A landscape with many valleys, sampled at points; each row gives a point and its height.
A ball rolls from a point to the lowest of its 2 nearest points, and stops where none of them is lower. Distance is the straight distance between rows; heights are no part of it.
z167: [ 99  74 152 141 125  58 156  40 158 157 104 139 153 144 148 151 124  60
 146 128  99]  height 41.1
z631: [154 113 130 156 153 125 160 146 114 147  93  89 148  85 161 148 108  97
  88 118 140]  height 45.2
z32: [ 62  73 148  93 137  51 155 107 153 144 148  78  79  90 131 164 134  87
 130 161  89]  height 70.4
z187: [123 137 103 193 133  77 112 141 120  94  96 111 163  92 175 165 144 121
 124 133 157]  height 69.3
z56: [116 116  93 117 145  41 130  81 182 127 108 109 137 111 165 119  96  90
 108 125 106]  height 61.3
z688: [120 138 118  90 118 149 142 125 130 164 162 122  93 147  59  79 116 114
 101 135 103]  height 26.5
z774: [122 168 107 196 135 108 122 142  97 129  94 115 166 150 142 148 157 123
 114 119 131]  height 66.9
z764: [122 106 117 158 111  92 136 152 142 109 130 119 162  66 160 138 135 141
 135 160 143]  height 71.3
z85: [135 135 142 201 100 178  97 117  97 153 102 131 172 153 114  85 133 134
 124  92 127]  height 60.3
z254: [136 100 134 122 116 106 120  29 127 199  72 153 149 121 134 134 140  84
 131  80 137]  height 22.6
z840: [150 156  89 136 163 175  92 177  51  85 170  94  97 142 119 119 125 133
 127 109  94]  height 76.6
z83: [125 154 109 185  97 182  76 117 121 125 104 131 131 173  75  67 172 133
 166 102 175]  height 4.7
z99: [133  85 141  99 116 155 152 100 132 137 110 139 131  94 133 115 169 174
 155  97 149]  height 67.6
z826: [123 142 170 169 113 164 126  95  66 184 101 164 192 164 119 153 150 111
 105 114 130]  height 38.1
z516: [127 157 107 121  95 150  78  93 131 118 143 163 135 169  91  74 140 156
 141 109 140]  height 19.8
z860: [151 152 105 104 125 151 129 158 103  95 156 145 102 159  98 115 149 138
 123  95 106]  height 73.2
z494: [140 150 148 124 117 169 138 150 104 102 133 135 128 138 123 135 183 190
 135 119 152]  height 71.2
z383: [120 133 140  99 153 136 147 181 108 120 151 107 106  99 144 149 121 175
  94 136 137]  height 42.1
z137: [152 145 114 128 119  93 136  90 185 106 112 167 134 137 128 130 122 129
 150  99 151]  height 36.9
z482: [117 111 106  66 103 146 129 126 165 140 163 155  98 142  78  98 151 134
 164 159 147]  height 60.2
z166: [126 111 140  84 108 130 137 146 129  92 143 143 126 101 140 143 165 185
 146 117 145]  height 69.5
z468: [127 107 127  91 116 135 131 119 103 167 173 143  97 149  83 130 127  94
 108 156  58]  height 16.1
z969: [121 154 110 114 113  89 118 133 109 131 151 135 123 126 107 193 168 127
  90 151 116]  height 38.0
z217: [144 130  94  67 129 151 126 173 127 109 187  93  46 117 102  98 131 110
 127 161 122]  height 41.0
z505: [132 135 177 150 130 232 121 168  77 150 129 121 135 171  82 111 110 167
 114  99 111]  height 49.3
z881: [128 118 162 160  84 224  90 120 119 130 102 123 145 158  93  51 128 158
 115  73 158]  height 57.4
z7: [127 154 141 166 132 130 101 146 101 138  93 144 178 119 159 147 143 212
 155 127 146]  height 73.9
z532: [135 128 111 117 152 113 110 145 128 111 113 131 149  73 158 142  68 176
 127 125 134]  height 50.1
z309: [118 155 162 182 141 181 130 137  47 170  97 124 169 183 104 171 164 114
 119 130 112]  height 42.6
z804: [122  74 129 125 139 101 157  46 134 149  88 125 143 123 138 125 149  77
 147  98  87]  height 33.7
z15: [108 115 188 133 103 130 203 112 173 168 142  99 121 135 137  73 125 102
  87 129 107]  height 44.1
z238: [124 109 195 136 116 121 204  83 166 138 124 121 150 150 146 120 121  54
 113 121 112]  height 48.6
z792: [119 141 117 164  88 139 138 163 134 132 144 116 123 126 108 113 180 143
 147 161 143]  height 25.5
z561: [153 136 127 166 126 132 124 150 169 114  89 136 147 107 177 109 112 167
 157 130 185]  height 56.6
z868: [115 114  87  69 136  99 128 107 168 114 158 118  88 136  81 114 169 120
 181 172 170]  height 56.5
z992: [117 132  92 126 118  71 132 124 145 134 122 126 104 124  96 171 188 120
 110 151 166]  height 44.7
z283: [148 175 127 187 168 175 125 196  86  82 155 113  95 130 173 134  75 157
 150 141 137]  height 40.8
z776: [134 154 100 118 183 120  99 179  84 121 125 107 122  81 166 170  93 187
  98 139 136]  height 46.3
z770: [139  92 130  86 133 154 140 106 184 130 134 159 117 134 123 109 124 147
 191 139 160]  height 63.2
z549: [134 127 125 122 126 113 128  74 123 153 125 160 162 148 121 147 106  84
 126 123  78]  height 65.8
z918: [120 114 106  63 154  93 104 118 162 146  96 141 112  99 100 158 135 150
  98 132 161]  height 66.5
z146: [ 87  90 113 101 110  96 125 120 160 132 123 102 137  62 153  96 128 160
 135 154 140]  height 73.1
z795: [131 164 100  90 128  98 122 148 143  96 141 112 105 129 119 114 145 131
  68 132 145]  height 24.9
z21: [168 100 158 160 121 152 128  79 132 164  68 185 172 145 155 184  99 101
 174 116 140]  height 43.6
z922: [122 164 186 181 157 210 115 162  47 165 105 124 157 186 107 132 124 145
 137 100  91]  height 46.4
z762: [123 134  65  96 162  83  97 160 153 115 107 117 104 108 126 155 120 145
 128 146 191]  height 63.1
z399: [129 103 154 121  95 190 137 129 148 147 140 147 138 124 116 102 147 166
 176 123 158]  height 65.7
z970: [153 167 139 120  99 158 131 205  96 121 193 117  81 136 126 120 114 136
 104 166  99]  height 32.4
z135: [135 151 127 177 104 131 112 139 163 141 116 144 157 124 136  96 105 139
 133 137 147]  height 58.9
z91: [113  94 144 129 148  50 135  78 182 127  94  94 152 114 211 139  64  53
 124 140 106]  height 57.0
z511: [121 122 159 139  97 117 159  95 136 126 162 158 158 140 134 130 121 121
 123 136  81]  height 63.3
z188: [127 118 102  51 144 152 146 152 153 151 160  91  59 136  95  71 142 107
 108 130 138]  height 34.4
z999: [131 115  59  58 160 113 119 155 107  75 169 107  61 109 129 123 133 129
 150 149 139]  height 47.1
z409: [117 152 113 174 106 155 132 122 146 145 115 120 124 146  84 116 179 126
 137 111 172]  height 17.6
z655: [119 113 105  51 165  64 136 125 168  87 158 116  56 104 130 144 110 119
 106 155 104]  height 60.8
z597: [124 138 161 179  82 146 137 104 144 137 138 162 186 146 145 102 103 104
 118 132 119]  height 61.2
z648: [118  97 121  85 136  66 124  82 177  99 144 151  92 121 121 154 134 121
 165 137 120]  height 52.4
z676: [111 131 116  98 126  89 160 124 147 113 130  73 115 102 141  92 151 110
  76 121 117]  height 33.4
z69: [130 128 158 145 110 157 132  59 115 210  89 183 165 137 102 136 139 113
 121  92 159]  height 32.2
z160: [103 119  83  82 126  57 137 128 178 103 127 105  68 114  95 136 160 112
 136 164 164]  height 51.2
z9: [142  98 169 158 159 121 181 129 113 119  84  93 161 134 160 182 125  58
  81 117 137]  height 49.5
z367: [134 146 140 106  60 162 113 169 108 116 202 135 111 126 112  73 137 148
 101 141  79]  height 25.3
z303: [146 124 143 135 142 210  92 142 108 137  93 125 128 161 121  89 139 172
 142  73 171]  height 54.7
z539: [145 132 109 137 151 199 102 163  76 147 114 123 126 154  91 108 125 151
 118  95 130]  height 52.0
z732: [135 173 140 145 127 179 119 210  95  97 179 116 104 150 134 107 111 174
 140 134 118]  height 37.0
z164: [121 128  91 119 150  65 137  93 117 118 127 122 147 133 119 121 114  94
 107 128  83]  height 64.7
z619: [143 143 138  88 101 127 141 184 131 144 176 113  92 100 128 122 113 161
  95 161 114]  height 37.7
z497: [135  91 102 118 123 107 114 104 175 143  98 107 154  67 154  55 114 116
 133 120 132]  height 75.1
z704: [125 165 152 204 119 179  77 105  87 145  88 167 167 178 141 107 140 162
 171  90 123]  height 62.6
z510: [138 106 173 131 146 115 188 113 136 129 131 106 156 139 162 171  95  49
  95 160 113]  height 52.7
z842: [103 125 146 101 114 134 164 120 171 146 127  99 119 121 114  87 161 118
  95 112 144]  height 39.0
z858: [137 104 105 106 150  72 136  89 218 103 113 121  95 131 139 109 122 120
 160 113 146]  height 44.8
z417: [117 103 143 179  97 153 162 150 101 120 144 125 152 118 119 136 152 129
 154 130 129]  height 31.1
z148: [130 105 134 159 129 120 122  80 128 182  97 177 170 123 113 166 129 117
 166 129 140]  height 38.5
z51: [153 109 114 115 144 133 107 133 181 144  96 140 132  81 157 108  82 170
 146 115 164]  height 53.6
z907: [119 125 158 150 129 161 164 152  90 128 142 115 157 118 151 180 130 111
 115 145 106]  height 36.2
z600: [144 160 103 124 120 127 120  96 158 141 129 177 121 169  96 112 133 116
 134 116 133]  height 29.3
z154: [158  89 180 138 110 138 154  53 149 154  86 158 172 141 177 136  99  62
 151 114 129]  height 48.4
z684: [153 139 143 175 135 153 137 153  89  89 177 137 138 165 145 144  97 105
 158 136  91]  height 76.3
z171: [ 75  96 132 101 145  25 116  90 168 120 112  96 117  96 145 173 116  98
 105 139 100]  height 65.9
z522: [120 183 165 163 132 144 137 178  95 152 103 141 131 142 138 147 167 203
 129 136 151]  height 72.6
z947: [145 157 128 190 192 147 129 180  72  93 110  93 120 120 182 172  65 124
 137 136 139]  height 44.5
z478: [116 126  79  57 164  75  89 154 132  50 152 119  42  91 136 169 114 121
 123 157 144]  height 53.8
z816: [153 156  92  87 157 177 106 181  77  91 143 109  74 147  91 118 161 148
 126 112 143]  height 75.0
z26: [109 174 128 131  73 174  55 130  97 146 143 176 158 159  98  61 143 185
 117 114 116]  height 25.4
z638: [146 109 123  99 171  98 118 106 163 127  75 163 114 126 106 199 115 134
 125 111 150]  height 69.9
z559: [143 127 125 144 137 169 137 171  62  83 189 101 131 126 131 113 102  97
 119 127  66]  height 77.7
z36: [127  88 158 128 147 141 163 124  95 156 114 112 181  96 153 144 114 122
  94 138 110]  height 40.9
z946: [143 145 111 132 127 132 141 147 133  96 174 139 116 147 123 134 112 127
 156 132 114]  height 74.9
z508: [142  90 147 150 140  89 130  88 175 142  85 136 180 121 178 148  71  80
 137 124 115]  height 52.9
z972: [112 162 140 147  69 160  99 133  99 131 174 146 151 152  96  69 128 145
 109 128  73]  height 17.2
z354: [110 108 142  88 155  47 138 128 178  75 149 138  91 116 141 182  93 120
 131 127 103]  height 59.0
z263: [ 95 119  74  93 150  80  76 171 133  72 135 122  67  73 138 170  94 159
 142 179 191]  height 59.3
z961: [124 204 133 217 127 134 100 133  86 118  98 130 167 182 139 124 157 149
 157 106 116]  height 64.8
z46: [139 133 120  84 122  94 135 132 110 135 182 134 104 108 115 166 125 106
 105 157  64]  height 28.2

Call two points neighbours if one is among the 2 nearest of the other. Go from one point of each pair to the other, from neighbour to neighbour, staying as low as possible. Name the highest point that can't be avoided.
z516 and z69 => z549
z795 and z970 => z510
z972 and z516 => z26

Two balls start at each pair of points below. Name the first point that both come to, or write none.
z762 and z166 => z468
z655 and z918 => z478
z631 and z135 => none

Where does a ball stop that starts at each point below?
z549 => z970
z497 => z970
z9 => z83
z522 => z468
